Each scene shows the same named points in several views. A view is turned or mirrored, and shifted as a whole, has a little noise and may leave points out.
In the rows, zero is written as 128.

Scene 1
View 1
Z_792: [128 100 150 122 108 134 92 130 121 148 148 138 112 135 145 132 114 113 139 103 117 135 114 101 135 139 139]
Z_666: [128 100 147 125 119 125 109 131 129 137 155 153 109 146 147 130 122 114 136 101 111 142 116 101 134 132 123]
Z_91: [132 112 128 114 120 150 95 124 94 131 136 133 134 124 136 117 141 119 131 120 136 123 118 114 106 128 142]
Z_324: [135 92 138 129 130 129 105 142 110 141 153 132 112 132 146 117 137 109 134 107 124 125 112 95 120 134 140]
Z_141: [125 93 137 126 130 138 106 159 102 145 149 142 115 148 141 106 138 86 127 106 126 122 116 98 108 121 144]
Z_187: [132 100 132 125 139 126 121 135 115 123 154 152 117 142 144 116 146 115 131 110 119 136 119 103 115 125 119]
Z_155: [133 119 119 111 129 150 106 115 91 116 135 142 142 123 134 114 153 128 129 126 138 126 121 119 97 122 132]
Z_305: [116 104 132 119 131 147 116 160 98 135 145 162 125 163 136 101 142 79 119 108 125 127 124 109 97 104 135]
Z_504: [131 104 124 122 141 136 121 137 102 120 148 149 125 139 139 109 154 111 126 115 128 129 120 107 102 118 126]
Z_217: [122 107 147 121 119 127 114 130 133 132 155 167 112 154 146 131 120 113 134 100 106 149 121 106 134 125 113]
Z_400: [132 86 145 136 138 109 124 145 134 135 167 154 96 149 154 123 133 109 135 96 106 142 114 88 134 133 117]
Z_98: [131 97 122 125 146 138 120 152 93 127 149 143 124 141 139 99 160 97 123 115 133 121 118 102 94 116 136]
Z_748: [131 98 129 124 134 138 108 146 98 134 147 138 122 137 140 107 147 102 128 113 130 122 116 102 104 123 140]
Z_519: [142 104 124 123 136 131 111 118 105 119 148 134 124 118 142 120 151 135 135 119 130 129 115 105 112 135 127]
Z_968: [133 101 122 123 146 134 124 139 101 118 150 149 124 139 140 106 158 111 126 116 128 128 120 105 99 118 124]
Z_372: [139 80 129 137 156 116 126 157 108 131 162 136 105 138 149 103 158 102 129 108 124 123 112 86 109 129 132]
Z_269: [135 92 139 131 135 119 115 135 123 132 158 143 107 136 149 122 137 118 136 105 116 136 114 94 127 135 124]
Z_472: [127 111 121 118 148 134 135 133 107 107 150 169 129 150 138 108 159 114 123 115 122 139 125 113 98 109 108]
Z_465: [122 94 124 124 138 157 107 179 73 146 140 138 128 153 131 83 155 62 115 115 142 105 119 104 78 104 161]
View 2
Z_155: [139 144 127 132 116 149 128 109 128 141 127 125 127 130 129 140 143 143 178 143 106 113 109 143 137 129 100]
Z_666: [109 147 151 149 126 124 135 109 135 148 120 136 120 133 135 128 112 130 125 149 141 136 131 123 116 151 123]
Z_465: [108 136 101 114 118 173 175 143 157 105 154 113 123 147 100 127 139 157 150 98 116 100 120 107 144 141 102]
Z_400: [99 146 158 150 116 132 140 103 145 153 111 120 116 134 123 108 106 136 112 147 154 145 123 111 119 164 120]
Z_98: [117 140 124 125 109 163 151 118 148 131 129 107 123 139 107 116 135 154 153 123 124 116 107 118 142 145 99]
Z_141: [105 140 127 135 120 152 156 125 152 125 138 122 120 142 116 125 123 143 134 123 129 120 128 114 126 150 112]
Z_504: [123 145 132 129 113 149 140 112 135 142 121 115 125 132 117 121 133 146 154 134 127 123 107 123 141 142 104]
Z_269: [110 144 153 151 115 140 135 102 146 148 117 121 116 136 127 118 114 137 131 149 138 136 123 125 118 157 113]
Z_305: [109 146 119 119 126 144 159 134 133 125 135 126 130 134 111 127 132 146 137 114 136 117 117 104 145 139 116]
Z_217: [110 152 151 144 130 116 133 110 123 152 115 140 125 127 134 128 114 129 122 148 148 139 126 117 124 146 128]
Z_472: [126 152 133 120 114 139 136 109 117 152 108 114 133 122 114 116 138 149 152 134 139 127 94 116 155 136 108]
Z_91: [130 141 128 139 121 148 134 114 138 133 136 131 122 137 132 144 134 139 168 142 106 113 124 142 124 135 104]
Z_372: [106 138 141 140 103 160 149 107 160 139 121 103 114 142 110 104 119 150 135 133 136 130 112 116 126 162 102]
Z_792: [111 143 147 157 129 130 135 112 145 138 134 143 115 139 141 141 111 126 132 150 127 130 144 132 103 150 121]
Z_968: [123 144 133 129 109 151 140 110 137 143 118 111 125 132 115 117 134 149 154 133 128 123 103 122 142 143 103]
View 3
Z_792: [116 116 134 150 153 133 129 127 118 140 125 117 128 141 125 128 123 109 104 113 134 128 113 126 127 139 115]
Z_504: [160 147 123 140 118 136 119 122 116 121 123 113 125 130 143 129 103 116 138 145 111 131 130 112 138 140 124]
Z_269: [134 140 122 152 151 124 132 120 112 130 116 110 112 139 145 135 116 122 118 138 134 119 117 117 139 133 128]
Z_372: [148 158 124 147 145 108 129 115 119 133 101 105 105 125 149 125 105 119 133 158 106 120 126 105 148 138 136]
Z_155: [163 146 119 125 111 158 108 125 112 125 134 125 141 135 130 122 96 110 142 135 117 147 130 138 132 131 115]
Z_98: [161 152 128 136 118 126 117 120 124 129 112 112 123 121 139 120 97 109 142 152 89 133 134 105 141 145 127]
Z_187: [150 141 120 147 132 132 126 122 113 119 123 110 118 135 147 137 112 122 128 141 126 123 123 111 137 137 126]
Z_305: [154 126 141 146 108 130 121 128 130 121 122 106 129 121 137 130 111 106 130 136 87 127 133 84 131 161 119]
Z_465: [156 140 151 134 109 118 112 123 141 141 106 110 133 107 123 106 94 89 140 146 48 140 140 88 137 164 121]
Z_141: [138 132 140 146 133 119 125 123 127 136 111 109 123 123 132 121 110 104 123 136 93 127 127 101 134 151 123]
Z_91: [147 137 127 130 124 149 112 125 117 137 129 124 140 134 122 117 100 105 132 128 114 144 126 138 130 135 114]
Z_519: [151 154 113 134 136 142 118 120 108 129 124 122 125 139 138 125 101 119 135 142 133 136 123 141 139 123 124]
Z_400: [130 134 123 162 156 113 140 120 113 123 113 102 103 137 155 145 126 129 112 139 138 107 115 99 139 139 132]
Z_217: [133 116 125 159 136 137 134 129 112 114 133 108 120 143 148 149 129 125 109 121 144 115 115 103 127 143 120]
Z_324: [133 141 129 143 148 124 126 120 118 141 113 116 120 133 132 121 109 111 121 136 117 130 120 124 137 136 124]
Z_748: [148 143 131 139 128 129 119 121 122 134 116 114 126 127 133 120 103 108 131 140 101 134 128 114 136 143 123]
View 4
Z_372: [141 165 123 127 103 135 136 128 157 154 132 125 165 137 131 148 130 119 94 150 115 123 113 125 137 130 133]
Z_324: [151 142 117 130 109 140 131 133 147 137 118 133 161 132 124 131 123 123 117 136 130 122 115 124 134 116 128]
Z_141: [163 140 120 124 113 132 131 119 150 131 122 138 168 130 116 132 146 110 103 134 114 118 120 116 144 120 123]
Z_187: [133 144 112 143 118 125 148 130 143 140 116 127 163 136 134 137 136 132 119 139 115 127 127 124 133 131 124]
Z_98: [155 146 119 128 132 118 124 119 152 153 125 125 162 143 129 142 150 109 100 136 101 114 114 120 141 143 127]
Z_269: [133 148 114 139 103 139 148 136 144 137 117 131 163 132 130 134 121 135 120 142 130 130 124 126 130 117 128]
Z_217: [126 134 108 152 105 131 168 130 133 115 107 139 170 123 128 126 137 143 131 137 124 136 143 119 132 113 117]
Z_472: [126 143 110 151 138 105 153 122 141 149 116 122 165 142 143 142 157 131 116 138 92 126 134 121 135 152 120]
Z_91: [161 118 110 136 146 123 117 131 139 140 106 130 152 142 128 122 132 119 135 119 124 113 114 126 132 133 123]
Z_968: [140 145 114 140 132 116 135 126 147 153 119 122 161 143 137 141 144 123 112 137 104 121 121 123 135 145 125]
Z_155: [150 120 108 143 159 111 119 132 137 150 105 122 150 149 138 128 138 124 138 120 113 114 116 127 129 148 122]
Z_465: [189 138 126 110 134 118 109 103 157 140 131 136 168 136 111 136 172 84 82 126 91 103 110 110 156 138 122]
Z_792: [151 125 112 137 107 145 141 136 137 116 105 142 162 125 118 117 119 132 136 128 143 127 126 123 131 102 122]
Z_400: [123 158 116 141 85 143 165 133 146 130 121 134 171 124 129 139 126 140 111 151 127 137 133 123 133 111 127]
Z_305: [159 135 116 132 125 116 142 108 145 126 120 138 172 129 119 134 169 110 101 131 94 118 131 110 149 132 116]
Z_519: [137 136 111 142 135 127 127 141 142 155 110 121 151 146 140 133 118 132 134 132 127 121 114 132 124 137 129]
Z_748: [157 138 117 129 126 126 125 125 148 143 119 131 161 138 126 133 141 114 111 132 114 117 116 121 138 130 125]
Z_666: [134 135 111 145 102 139 158 133 137 120 109 138 166 124 126 126 127 139 130 137 131 133 134 122 131 110 121]
View 5
Z_968: [118 137 144 140 129 134 137 133 152 138 115 126 105 145 122 109 155 117 123 134 123 142 142 151 140 129 128]
Z_91: [154 127 140 134 136 136 114 124 140 140 119 130 103 140 126 121 133 124 99 146 119 134 136 144 129 115 114]
Z_217: [107 115 113 114 125 116 121 111 137 167 131 128 139 143 138 136 157 120 120 147 136 137 150 169 138 109 150]
Z_519: [139 139 144 127 133 143 110 121 142 134 130 138 92 148 126 121 148 123 112 135 135 142 145 163 138 123 131]
Z_666: [111 122 112 116 128 115 113 111 138 161 127 132 127 145 130 134 154 126 111 153 140 138 153 170 137 107 143]
Z_400: [85 133 109 121 123 110 121 116 147 157 121 134 120 150 120 126 170 128 120 152 151 144 163 182 146 112 153]
Z_748: [124 134 132 142 131 124 127 131 151 141 105 127 105 143 114 112 147 126 106 151 125 137 143 149 135 118 118]
Z_269: [107 135 120 124 128 120 114 117 145 149 123 136 109 149 120 125 159 129 113 149 146 143 156 174 142 113 142]
Z_155: [156 129 153 135 136 149 122 127 141 136 127 128 102 140 133 118 136 116 112 130 114 136 132 141 132 126 117]
Z_472: [113 129 148 135 125 139 147 133 149 146 123 121 121 143 136 112 160 108 140 122 117 141 139 151 141 135 138]
Z_141: [111 131 119 145 130 110 132 133 154 147 95 124 113 141 108 110 148 130 100 163 125 136 146 146 134 111 115]
Z_372: [95 149 128 143 127 119 131 134 160 135 104 133 95 150 104 105 166 129 116 148 141 147 157 166 146 124 131]
Z_305: [108 121 126 147 127 113 151 138 153 155 96 113 133 136 121 109 148 118 116 152 110 133 137 135 133 119 117]
Z_465: [117 133 132 170 131 112 155 152 165 139 71 112 110 134 98 91 140 126 98 164 104 132 133 118 130 121 91]
Z_187: [112 132 131 129 127 127 127 124 146 148 122 129 113 146 126 119 158 119 122 140 133 141 149 163 140 121 138]
Z_324: [118 136 120 133 132 118 113 122 147 144 112 134 102 147 112 120 150 132 100 158 139 139 152 162 137 110 126]
Z_504: [121 133 141 138 129 133 134 131 149 141 116 126 108 143 124 112 152 118 121 136 122 140 142 151 138 126 128]
Z_792: [127 120 108 118 133 113 101 108 135 159 123 134 120 144 125 136 142 134 93 165 140 134 152 166 132 98 131]

Which points are out of place in each view (at most two, in the order of its rows)? Write none if all are in place.
view 1: Z_98
view 2: Z_372
view 3: Z_792, Z_324
view 4: none
view 5: Z_141

Scene 2
View 1
Z_312: [127 174 132 125 128 130 151 114 127 149 151 145 121 136 125 114 121 137 130 116 130 130 122 101 124 126 128]
Z_433: [109 156 120 134 127 125 124 131 110 155 141 138 133 133 130 120 112 111 114 122 125 118 138 105 144 121 131]
Z_639: [121 171 155 115 127 128 158 118 128 156 147 139 109 132 106 112 127 139 119 118 126 126 131 114 133 116 142]
Z_254: [127 166 125 118 129 127 140 120 128 160 149 131 125 125 124 128 126 127 117 131 122 123 129 108 150 124 123]
Z_3: [119 153 122 125 120 126 117 126 120 164 139 128 137 123 130 140 120 106 104 144 111 113 137 101 172 121 116]
Z_336: [103 156 114 128 140 121 127 144 105 160 145 133 127 131 123 113 118 115 112 115 133 116 144 122 141 119 144]
Z_480: [112 153 126 131 120 126 119 128 114 160 137 134 135 129 128 131 115 106 106 134 115 114 139 103 161 118 124]
Z_340: [116 158 114 113 138 121 130 137 119 170 148 122 125 119 119 129 129 120 106 133 124 116 141 123 162 122 134]
Z_333: [128 162 117 118 128 127 131 122 128 163 148 128 130 122 128 136 126 121 114 138 119 120 131 106 160 126 117]
Z_806: [109 151 140 127 120 125 124 130 113 163 134 132 127 128 117 126 117 108 101 133 115 112 144 109 161 112 133]
Z_517: [119 169 155 143 111 135 145 106 121 137 139 159 126 147 127 109 107 127 131 112 123 129 121 84 118 120 128]
Z_5: [131 165 121 120 124 129 134 116 131 159 147 131 131 124 130 135 125 124 117 138 118 122 126 100 156 128 114]
Z_313: [121 164 82 101 161 116 136 150 121 176 163 111 122 112 122 127 139 131 112 127 139 119 142 140 156 130 137]
View 2
Z_3: [145 163 130 131 132 121 136 125 134 137 122 104 123 128 134 139 124 108 151 128 110 121 120 119 136 110 132]
Z_480: [140 158 134 125 130 130 127 126 138 136 133 111 126 123 135 142 123 110 149 128 106 119 123 115 135 110 136]
Z_312: [112 121 150 118 124 121 117 111 132 100 142 124 143 132 125 132 114 121 144 118 142 111 127 127 120 123 132]
Z_517: [117 120 153 104 130 143 102 112 141 106 140 128 162 120 120 138 107 108 141 117 134 115 145 137 136 126 143]
Z_333: [135 151 134 133 128 111 137 119 129 122 125 107 123 134 131 133 123 116 150 125 125 118 116 121 126 114 126]
Z_5: [133 148 136 131 130 112 136 117 128 119 121 107 129 135 128 132 121 114 150 123 130 119 121 128 130 116 127]
Z_254: [130 141 141 132 126 113 129 116 133 116 133 111 128 130 131 133 121 121 151 123 131 114 117 123 121 117 128]
Z_340: [134 152 136 138 123 111 134 122 134 128 143 109 109 129 140 137 127 126 154 127 113 111 104 105 113 110 127]
Z_806: [145 155 140 131 129 132 118 122 147 138 142 109 123 114 137 143 122 116 155 130 105 115 118 116 127 113 138]
Z_639: [126 123 159 133 121 123 104 107 148 108 154 117 136 115 129 133 114 132 157 121 140 104 116 131 108 127 133]
Z_433: [125 144 136 116 127 131 124 125 134 126 144 122 129 127 136 142 121 113 143 126 107 116 125 107 130 111 137]
View 3
Z_254: [143 128 117 148 131 122 134 125 117 126 117 129 121 120 133 117 125 146 126 134 136 141 118 119 115 119 121]
Z_639: [153 130 114 147 125 110 146 122 134 125 122 150 122 119 146 130 141 154 135 145 110 152 115 136 107 126 114]
Z_336: [146 135 121 132 147 130 139 135 117 130 131 126 141 121 119 137 135 137 144 136 113 148 114 91 119 120 127]
Z_433: [142 132 117 139 137 137 141 134 103 127 132 131 134 122 119 130 137 138 132 142 126 146 119 98 118 116 136]
Z_480: [133 140 120 141 135 132 128 124 98 135 133 127 134 117 113 132 134 141 129 147 138 140 127 110 114 115 140]
Z_806: [133 144 121 140 135 124 126 120 107 139 134 130 135 114 115 138 137 145 134 150 131 142 126 118 112 119 135]
Z_312: [157 117 110 150 123 127 157 133 120 114 118 149 117 127 148 114 138 147 123 137 121 151 112 120 114 119 121]
Z_517: [155 118 106 151 112 137 167 134 101 113 133 166 119 128 145 122 157 147 116 157 119 156 120 126 108 115 141]
Z_5: [138 127 116 151 128 127 131 125 108 126 117 126 119 120 130 111 122 145 119 132 148 137 121 119 116 115 127]
Z_340: [138 139 124 139 145 118 121 124 123 136 120 114 133 115 120 128 119 143 140 129 131 139 117 106 118 122 117]
Z_313: [146 131 125 135 158 114 121 132 143 131 107 99 133 119 125 119 104 139 150 105 123 138 103 86 127 126 97]
Z_3: [127 140 121 145 135 131 118 121 96 137 128 118 130 115 111 124 124 141 124 140 153 134 128 112 116 114 138]
View 4
Z_333: [122 117 116 119 147 126 139 150 119 124 114 125 137 132 140 135 121 110 142 133 127 123 114 134 105 121 125]
Z_336: [113 129 140 123 136 110 126 128 111 149 102 127 118 125 130 110 131 129 138 136 120 116 111 143 100 135 123]
Z_639: [114 157 139 117 133 119 132 146 116 137 109 140 126 128 120 136 130 127 129 113 128 147 122 122 118 123 151]
Z_433: [118 126 137 128 134 115 117 133 114 139 112 129 125 131 129 120 128 115 140 136 119 121 114 139 98 121 115]
Z_254: [120 130 121 119 143 122 139 150 117 128 113 132 133 131 135 136 123 113 138 127 127 130 116 130 111 123 131]
Z_517: [125 162 145 138 118 114 102 142 113 138 125 152 126 141 114 142 130 100 133 119 115 152 122 115 110 101 121]
Z_480: [117 113 135 125 140 127 115 136 120 126 113 119 136 131 132 123 128 114 140 138 125 119 118 143 93 113 117]
Z_806: [110 118 143 120 140 130 114 135 121 125 106 115 137 126 128 122 131 126 137 133 129 122 124 144 93 114 130]
Z_312: [124 155 126 127 131 111 133 149 111 141 118 150 122 136 126 141 125 108 135 120 119 144 114 117 119 121 130]
Z_5: [125 121 115 122 145 126 136 153 118 122 118 129 138 135 138 141 120 104 142 131 126 128 115 130 108 116 123]
Z_313: [114 117 108 107 158 110 175 143 111 147 96 123 119 120 151 115 121 135 143 136 127 105 101 144 116 162 135]
Z_3: [118 102 125 121 147 133 122 143 122 116 113 113 143 131 138 128 124 111 143 139 128 116 119 144 92 112 117]
View 5
Z_480: [119 140 110 134 137 128 114 110 149 117 104 125 132 127 147 122 114 141 136 117 139 129 135 131 118 116 124]
Z_254: [128 142 113 127 148 120 131 114 140 124 138 124 146 129 152 126 118 135 131 107 133 131 125 119 123 124 124]
Z_336: [129 132 112 142 135 135 113 116 156 129 114 121 142 126 138 115 140 144 136 118 136 136 142 111 116 147 123]
Z_333: [125 143 114 128 141 121 131 114 145 121 130 123 144 129 151 135 111 131 139 107 138 124 127 124 124 116 120]
Z_313: [133 135 123 141 118 136 134 123 159 142 151 107 169 123 142 150 131 121 158 105 133 129 142 96 116 152 105]
Z_517: [136 135 103 120 184 108 121 109 133 113 124 142 126 136 145 88 140 157 97 111 138 132 117 125 132 126 147]
Z_3: [115 145 112 131 132 128 119 111 148 116 107 123 135 126 152 133 101 135 144 115 139 125 133 135 119 106 119]
Z_433: [127 133 110 134 144 127 114 112 153 121 109 127 135 129 140 116 132 144 130 115 141 126 136 123 121 131 127]
Z_340: [123 142 117 138 126 134 124 116 148 129 129 115 150 124 149 133 117 132 147 112 132 137 137 114 114 133 115]
Z_312: [138 136 109 122 170 110 133 114 136 123 145 132 144 135 146 109 138 143 113 103 136 129 120 112 131 135 135]
Z_5: [126 143 112 123 148 117 132 114 142 119 132 127 143 131 152 132 111 133 133 105 138 122 124 127 127 113 123]
Z_639: [131 145 111 130 162 121 130 113 124 128 150 124 145 128 157 99 129 146 116 111 121 157 120 107 119 141 135]

Which points are out of place in each view (at most two, in the order of its rows)? Write none if all are in place.
view 1: Z_336
view 2: Z_3
view 3: Z_480, Z_806
view 4: Z_639
view 5: none

Scene 3
View 1
Z_883: [119 155 129 115 116 139 135 144 118 123 106 106 142 102 119 114 137 124 142 133 115 135 127 125 114 119 132]
Z_166: [119 173 153 130 120 113 147 158 105 123 104 133 143 119 140 124 126 124 160 125 123 135 134 116 114 129 139]
Z_402: [130 167 147 119 126 127 141 133 126 133 127 151 148 118 128 130 108 136 152 127 139 126 112 113 123 122 126]
Z_297: [124 160 132 110 116 148 131 131 123 130 118 121 144 97 113 115 129 130 140 135 124 132 118 120 119 117 128]
Z_709: [134 167 152 123 131 115 145 132 127 135 129 158 153 125 132 135 100 139 152 123 137 126 114 113 124 124 121]
Z_473: [122 148 125 115 120 133 138 139 125 124 108 104 148 106 119 116 130 128 136 130 111 135 127 129 114 117 124]
Z_678: [123 157 133 114 119 137 136 139 123 127 114 122 142 108 122 121 128 128 146 131 127 131 120 121 117 120 130]
Z_591: [123 153 136 126 124 114 146 148 120 122 104 111 150 119 131 122 124 128 143 123 109 137 134 129 113 123 125]
Z_857: [119 151 131 118 124 123 142 151 124 123 109 119 139 126 133 127 125 125 152 128 133 127 121 124 115 122 131]
Z_673: [133 144 132 124 135 107 149 134 138 128 117 124 159 130 131 132 104 138 137 118 116 131 123 131 118 120 110]
Z_129: [129 173 144 111 114 153 129 123 117 135 125 137 147 86 109 113 126 133 142 136 124 133 116 112 123 117 130]
Z_430: [125 152 126 109 119 145 132 129 128 128 117 113 147 99 112 116 128 130 135 133 118 132 118 125 118 115 123]
View 2
Z_402: [119 147 120 128 137 110 109 94 115 117 117 132 124 133 117 148 142 113 121 125 120 108 142 125 110 141 117]
Z_673: [109 133 121 141 130 120 116 100 130 110 117 140 127 113 153 147 145 123 124 106 115 117 147 117 129 149 138]
Z_883: [133 146 125 121 150 140 116 103 110 154 130 130 127 116 156 148 149 129 119 131 112 138 145 109 120 140 112]
Z_473: [128 144 126 125 145 141 117 103 114 146 129 133 129 111 163 148 149 126 124 124 111 136 144 110 125 143 121]
Z_430: [128 157 127 119 145 143 114 98 107 142 133 132 133 117 154 147 150 115 131 129 112 131 137 116 118 143 121]
Z_709: [111 142 120 134 132 103 109 93 121 107 115 133 122 135 115 147 141 115 119 120 121 101 145 127 112 143 122]
Z_297: [130 159 128 116 147 138 113 98 104 145 133 129 130 122 144 147 149 115 127 135 114 129 137 117 114 141 114]
Z_857: [131 131 111 133 144 122 110 103 116 137 107 139 126 120 145 155 142 126 113 121 114 133 146 113 118 141 111]
Z_591: [120 129 124 133 143 123 119 105 124 138 124 132 122 114 156 146 146 138 112 119 113 130 155 108 127 143 120]
View 3
Z_473: [105 127 120 123 137 129 117 119 130 139 110 144 116 126 130 135 106 159 131 137 116 141 127 131 151 134 122]
Z_678: [101 127 116 117 124 131 120 123 127 138 119 131 112 132 131 133 122 154 137 130 129 140 128 129 151 131 123]
Z_166: [121 119 113 110 116 143 115 128 128 144 111 116 112 127 106 106 115 156 135 113 146 132 133 122 151 145 121]
Z_883: [105 128 121 121 127 135 122 126 122 140 112 143 111 135 126 132 106 167 131 136 124 140 129 125 154 129 114]
Z_591: [119 122 120 121 137 134 110 119 134 143 105 132 118 120 115 119 105 155 130 126 127 135 128 129 149 146 125]
Z_673: [115 122 116 122 148 122 103 108 148 141 109 122 126 108 124 125 122 134 137 122 124 137 120 139 144 153 144]
Z_857: [112 129 130 126 129 134 114 125 131 147 118 124 117 131 118 125 123 150 133 125 140 139 120 130 151 137 124]
Z_709: [106 120 99 104 120 129 111 114 141 135 122 102 116 117 127 119 145 128 149 108 142 135 128 135 144 149 144]
Z_129: [87 123 89 101 110 130 128 121 122 124 120 132 103 132 145 139 127 156 147 129 119 140 141 127 151 125 124]
Z_402: [101 123 102 107 117 129 116 118 135 134 124 108 113 124 130 126 143 135 148 114 140 138 128 133 146 140 138]
Z_297: [93 128 107 114 122 129 125 121 124 131 119 137 109 133 139 140 121 157 140 134 120 142 132 129 151 126 123]
View 4
Z_297: [143 124 113 113 137 130 124 148 146 120 138 118 96 128 119 127 115 139 107 112 119 123 133 161 150 141 120]
Z_673: [152 115 110 149 126 137 121 145 137 138 139 123 130 105 120 122 119 140 101 126 107 146 137 120 134 131 114]
Z_591: [163 116 123 135 127 136 119 145 137 121 120 119 113 107 134 124 114 139 108 110 113 133 125 128 147 128 106]
Z_129: [130 129 112 103 138 133 113 149 158 122 135 112 97 134 111 117 115 143 114 112 118 120 141 165 149 144 124]
Z_430: [144 122 110 122 140 131 127 148 138 120 140 123 97 126 119 132 115 138 101 112 117 125 132 157 146 143 119]
Z_678: [154 122 118 117 131 127 125 146 146 125 136 115 102 119 124 125 119 138 109 116 120 128 128 151 150 134 117]
Z_166: [165 121 134 115 117 131 111 143 158 125 114 104 116 106 135 110 118 142 124 114 119 133 125 129 154 119 107]
Z_402: [144 126 117 114 121 128 115 145 164 143 143 107 121 115 112 109 125 143 118 131 118 140 141 141 144 130 124]
Z_883: [158 120 122 119 136 130 126 147 137 113 127 119 94 121 132 132 113 137 106 106 120 122 123 152 153 137 111]
Z_709: [142 125 116 120 116 132 110 145 167 148 141 106 131 110 110 103 126 145 120 136 115 146 145 131 139 126 124]

Which points are out of place in each view (at most two, in the order of its rows)? Write none if all are in place.
view 1: Z_166
view 2: none
view 3: Z_883
view 4: none
